A landscape with many peaks, sampled at points; each row gives a point and its height.
A climber steps from a point to the highest of its 2 nearest points, and stops where none of them is higher. Distance is the straight distance between rows; heights are no part of it.
k_775 (h 49.1): [-23  25  32 -19 -42 -22 -20  15 -16 -17  51  11  16  36 -17 -15 -12  21
  -7  35]
k_763 (h 47.4): [  8  19  23 -15 -34 -26  -1 -30  -9  15  -3 -45 -15 -68 -12  90  -4  19
  -1 -17]
k_262 (h 25.2): [ 20  19  15   0 -10  27  15   5   5  12   7  10  16  -2   2  -4 -30 -17
 -28  22]
k_577 (h 45.2): [ 25 -22  51  26   7  11  27  -2  10 -46  24   1 -10 -18  30 -20 -51  25
  -8  41]
k_299 (h 37.8): [ -2   2   5  61  39  21  10  18 -27   9  18   8  26  30  32 -22   1 -12
  10  10]
k_757 (h 68.3): [  3  -8 -41  13  15  15 -22 -12   3 -24 -44  10 -19   3  21 -44  56   6
  28 -36]
k_491 (h 31.3): [ -1 -26 -69 -26   8 -43 -14  23  12   5 -25   0 -23  44 -19  -7  61  22
  63 -46]
k_983 (h 47.1): [ -6   5  -2 -28  -5  40 -20 -49 -10 -16 -51 -17 -16 -46  12  14 -19   7
 -32  -3]
k_85 (h 7.8): [-30  16  -6 -29   4 -17  -1 -61  -7  20  51 -49   3 -44 -41  46 -35  20
 -36  50]
k_885 (h 42.1): [ 12   7  13   3 -11  23 -21 -20  -4 -20 -47   7   6 -37  22  13 -17 -38
 -15 -27]
k_139 (h 24.3): [ 16  12   7 -32 -22 -15  30 -21  37  16  32 -46 -25 -51 -26  55 -41  38
 -24  47]
k_869 (h 32.3): [  3  -8  16  16  50  14  64   6   9   0   9  38   5 -29  30 -29 -22  -7
 -52  21]
k_272 (h 32.7): [-23  -2   0   7  69  16  10 -16  26   6  31  -2  -2 -18  26  16 -42 -51
 -29  11]
k_864 (h 19.4): [-12  13  28 -21 -68 -47   7  50 -12  20 -16  29  15   8 -42  -8  41   2
 -22 -22]
k_303 (h 7.5): [ 29 -14 -38  33   9  11  13  18  21  -4 -21 -12 -15  22  23 -14  11  23
  41   8]
k_907 (h 15.2): [  4  13   2  -8   4 -33  38 -46  19  34  52 -50  -4 -77 -49  71 -31  16
 -27  29]
k_374 (h 33.6): [-23   8  28  -8 -30  32 -36 -31 -64 -11 -21 -22  13  13  10   9 -18  30
   1   2]
k_2 (h 54.5): [-29  -9 -23  -2   3 -32 -21  25  20 -12   6  29 -19  24 -18 -72  78   7
  12 -38]
k_49 (h 28.7): [  9 -41 -52 -45 -31 -40 -32  33  23   2 -33  16 -15  46 -60 -31  69   5
  54 -41]
k_833 (h 41.8): [  3  10 -20  16   7  28  -9   5  -9  13  -3  19  22  30  14 -15  -1 -32
   1  -9]
k_740 (h 13.8): [  3  21  16  10 -28  16  26   9 -26   2  -6  17   3  14 -12 -61  16  54
 -32  41]
k_770 (h 53.7): [ 30 -21  -9 -17  -1  16  10   0  60 -36 -37  18 -25 -26  13 -21 -27 -10
  -3   7]
k_666 (h 29.1): [-17 -15  14  66  33 -12 -26  13 -45 -35  17 -12   9  42  39  -7  16  10
  66 -12]
k_131 (h 39.9): [-11  -1  -3 -21 -38  -6 -24  -2  21 -45 -42  -4 -36 -16   4  -9  13  37
  18 -11]
k_211 (h 59.1): [ -3 -20 -43  10  34  48 -20 -28  10 -16 -35  -7 -30   7  27 -45  13  21
  18   1]
k_621 (h 1.0): [ 40 -28 -81 -20  23  20 -27 -35 -88  40 -19 -15  24  65 -15 -35  40   4
  39   5]
k_407 (h 61.0): [  7 -17 -47  -2   3 -15 -32  -3  -9 -20 -26  13 -21  16 -10 -81 100  15
  33 -32]
k_11 (h 2.3): [ 19 -12 -48  22  19  13   0  -5 -73  31 -15 -12  27  54   1 -29  35  18
  32   4]
k_294 (h 57.5): [ 31 -12 -24 -20 -31  19   3  14  50 -23 -62  29 -23  -9 -18 -47  17 -12
   1  -5]
k_404 (h 39.3): [-15 -17 -26  58  42  -6 -16   7 -10 -31   2  -3  -8  32  31 -44  33   5
  40 -12]
k_651 (h 55.5): [  1   6  30  -3 -28 -49  10  22   3  26   3 -26  -5 -42 -12  93   5  -4
   9 -49]
k_608 (h 16.0): [-32   3  40  41  42 -32   2   1 -11 -13  39 -15  -2 -27  24  43   1 -14
  -7 -15]
k_194 (h 66.8): [ 20 -14  31  15   0 -23  39  20  45 -36   9  -1 -36 -26  18 -14 -19  47
  -4  36]
k_151 (h 23.1): [-10 -20   4  -3 -33 -45   6  73  43  14  32  20   6  51 -39  -9  10  -4
   6  -3]
k_943 (h 62.3): [ 32  10  37  -8 -33  -6   6  19  -8  35   1 -23   1 -12   5 100 -14 -12
  40 -43]
k_978 (h 26.1): [-23  -1  10  -4  49  35 -12 -52  -8  17  26 -27  10 -27  15  48 -55 -46
 -35  22]
k_829 (h 25.0): [ -4   3 -22  -5 -14 -21   9  52  22  34  22  41  22  57 -32 -44  28 -30
  -4  -2]
k_392 (h 24.4): [-37  -2   2 -20  12 -25 -26 -40  16 -30  36   4  15 -46 -21  -1 -21 -53
 -47   0]
k_985 (h 10.3): [ 18  -4   5  48  20   1  27  23  22 -17 -24   3 -16 -22  37  -5   1   6
  12 -11]
k_504 (h 38.4): [ 18 -10  26   4  15 -10  29 -30   9 -18 -11  -7   3 -92   7  35 -31 -33
 -32  -6]
k_881 (h 48.3): [ -4 -13 -14  -8  -3  26 -20 -28  21 -51 -46  -8 -50 -16  21 -48   8  55
  12  12]
k_176 (h 34.4): [  3   4   3  43  53  16  30  18   8   0  18  39  23   8  29 -44  -4 -30
 -29   8]
k_428 (h 63.4): [ 24  22  30  15   6  46   6 -11 -36  46   0  -1  36 -12  17  57 -34 -50
 -22 -11]
k_692 (h 39.0): [-11   2  -9   8  69  -3  50  24  54  25  27  13  -9 -21  20  18 -19 -21
 -29   3]
k_476 (h 21.5): [-24  27   4 -33 -22   0 -19  -9  -4   4   3  13  10   2 -16   1  -1  -6
 -26   5]
k_738 (h 15.4): [ 22  17 -18  -7 -33  15  14  15 -10  13 -19   6   5  35 -20 -41  19  29
   7  31]
k_36 (h 62.6): [ -4  18 -43 -46 -18  23  -4 -17  25  11 -52  11 -42   5 -20 -44  64  45
   3 -13]
k_57 (h 15.7): [ 32   5  60  31  19  13  38 -45 -34  16  34 -28   6 -70  -4  46 -40  -8
 -42  17]
k_846 (h 37.3): [ -2  19  10 -46 -38 -10  -4 -30  -2  19  16 -56 -16 -33 -21  86 -26  41
   0  21]
k_425 (h 51.3): [-54  29  29 -13  -1 -46   3  13 -26  28  76  -1  20  22 -17  36  -9   3
 -17  11]
k_423 (h 15.9): [-24  17  12 -29  -8   1 -20 -29  -5   8  33 -21   6  -9 -17  39 -37 -10
 -28  29]
k_893 (h 56.7): [ -8   9  -6 -41 -16   4 -10 -36  23 -18 -15 -21 -32 -41  -6  20 -22  22
 -26  21]
k_503 (h 69.6): [ 33  18  21  14 -15  16  23  21  -9  51   5  -4  17   0  11  64  -9 -24
   5 -17]
k_455 (h 43.4): [-52  16  11  -8  37 -20 -20  14  -4  13  65   5  21  39   3  32 -17 -37
  -1  -8]
k_97 (h 41.0): [ 18  -4  27  23 -18  46 -35 -17 -37 -17 -21 -21  22  15  28  19 -29  -5
  26   1]
k_988 (h 59.4): [ 18   5 -31 -31 -44   6   3  17  28   7 -54  27 -21  12 -40 -58  63   7
   6  -7]
k_209 (h 68.1): [-29  19  41  -8 -19 -44  -1   9  -9 -10  61   3  15 -13 -10   0  -9   2
 -36  26]
k_786 (h 59.0): [-13  17  -3  13  39  35  -1 -14 -27  44 -15  -1  26  -3  24  64 -12 -63
  -5 -41]
k_243 (h 45.6): [ -5 -10 -15   6 -14 -34  31  56  55   7 -25   7 -31  -1  -7  -9  28  25
   7 -15]
k_847 (h 20.9): [ -7   4  31  -2 -48 -57  22  65  -4  32  25  21  22  33 -28  19  19  10
   3 -17]
k_595 (h 41.1): [-12 -18 -13 -11 -37 -40 -18  37  41 -24 -30   2 -30   7 -15  -8  31  20
  36 -31]
k_501 (h 25.9): [ 18 -21 -30  -6 -26   1 -10  48  52   1   0  43   9  40 -27 -56  12 -48
   1  -6]
k_613 (h 18.5): [ 18  -7 -40 -11 -34  14  -8  -9 -48  14 -20 -17   2  67 -18 -40  22  56
  37  38]
k_304 (h 35.0): [-16  -2 -38 -26  -1 -40 -19  18 -18  11  -6  14  10  60 -22   7  31  15
  61 -36]
k_729 (h 51.9): [ 51 -25  32  35 -10  63  -6  -9  -8 -31 -24 -16  11   5  32 -18 -54  -6
  17  25]
k_815 (h 50.4): [ 32  -3  19  22 -26 -28  57  55  53  -6 -10   1 -36 -16  -1  -8  11  50
   8  15]
k_903 (h 20.4): [  5   0  44  22  33  40   9 -54 -45  39  33 -37  29 -46  -1  53 -51 -33
 -50  22]
k_957 (h 20.5): [-17   2  38  46  24 -16 -15   8 -26 -15  15 -17  -4   9  38  42  -4   8
  36 -19]
k_962 (h 67.4): [ 31 -26  34  40   0  45  14  -4 -10 -35 -13   0   3  -2  32 -55 -38  33
  -1  45]
k_271 (h 12.7): [ -6   3  39  50  17 -35  38  26   6 -14  13   5  -6 -38  29  15  13  11
 -10 -16]
k_938 (h 42.9): [ -3   9 -29   6  29 -12  52  35  53  27 -11  15 -22  -3   9  -7  12  12
 -15  -1]
k_29 (h 24.5): [ 15  -5 -23 -13 -11   2 -24  -9 -80   9   6 -14  34  83 -23 -13  -2  39
  63  18]
k_367 (h 55.7): [-29  21   3  32  38  -6   3  11 -22  19  -8  15  20   1  27  31  15 -39
   3 -49]
k_920 (h 28.9): [ 32  -7  45   8  14  19  45  -3   0  -5  30  21  23 -29   8 -12 -45 -22
 -52  39]
k_809 (h 4.5): [  7 -13 -66  21  34  23  -3  -3 -12  25  -4 -23  -5  53  11 -14  18  12
  37   6]
k_684 (h 71.6): [-14  18 -22 -65 -24  29 -19 -36  23 -12 -38  -1 -38 -18 -18 -27  12  28
 -25   7]
k_180 (h 51.2): [-63  24 -11  -3  46 -15  -9   7 -14  33  30  17  19  23  10  15  24 -23
 -11 -34]
k_28 (h 48.1): [ 34 -26   3   5  19  39   0 -17  35 -48 -28  19  -2 -29  38 -10 -51 -44
  -5   3]
k_155 (h 31.9): [-26   0  18  -1  24 -17  -7 -55  -1 -25  15 -15   1 -78  -7  27 -22 -22
 -40   4]
k_677 (h 38.6): [ -1   6 -18 -11   1  -6  -9  19 -19  28   7  11  27  53  -6  21   3 -20
  33 -19]
k_115 (h 34.3): [ -4   7  16 -14 -33  -6 -26  12 -45 -10  20   0  18  62  -9 -10  -2  44
  38  22]
k_434 (h 47.6): [-19  -3  -6  22  13 -14 -20  23  14 -24  19  24   2  33   8 -54  29 -13
  13  -9]
k_502 (h 16.9): [-37  17  -3 -59 -23  25 -59 -49 -22 -12  -1  -4   4   2 -12   0 -16  -1
 -21  -3]
k_90 (h 42.8): [ 45 -16  29   3   1  30  23 -24   7 -23 -38  18  15 -68  24  18 -46 -58
 -30 -10]
k_389 (h 27.1): [ 20 -41 -42 -18 -41 -26 -33  48  34  -4 -13  16   7  55 -40 -27  26 -31
  42 -23]
k_300 (h 17.7): [-28  16   0 -49  -1  17 -44 -57   0 -26  14  12   2 -33 -15 -25 -16 -34
 -54   4]

For each start below, name the point where the climber stops.
k_985: k_757
k_829: k_833
k_907: k_503
k_740: k_833

Call two points neighbours if one is among the 2 nearest of the other. Go from one point of each pair to the other, from neighbour to neighbour, staying as high as possible. Name the lowest point that can't be avoided.
k_209, k_503: k_455
k_757, k_684: k_502
k_962, k_243: k_577
k_243, k_757: k_131
k_209, k_833: k_740
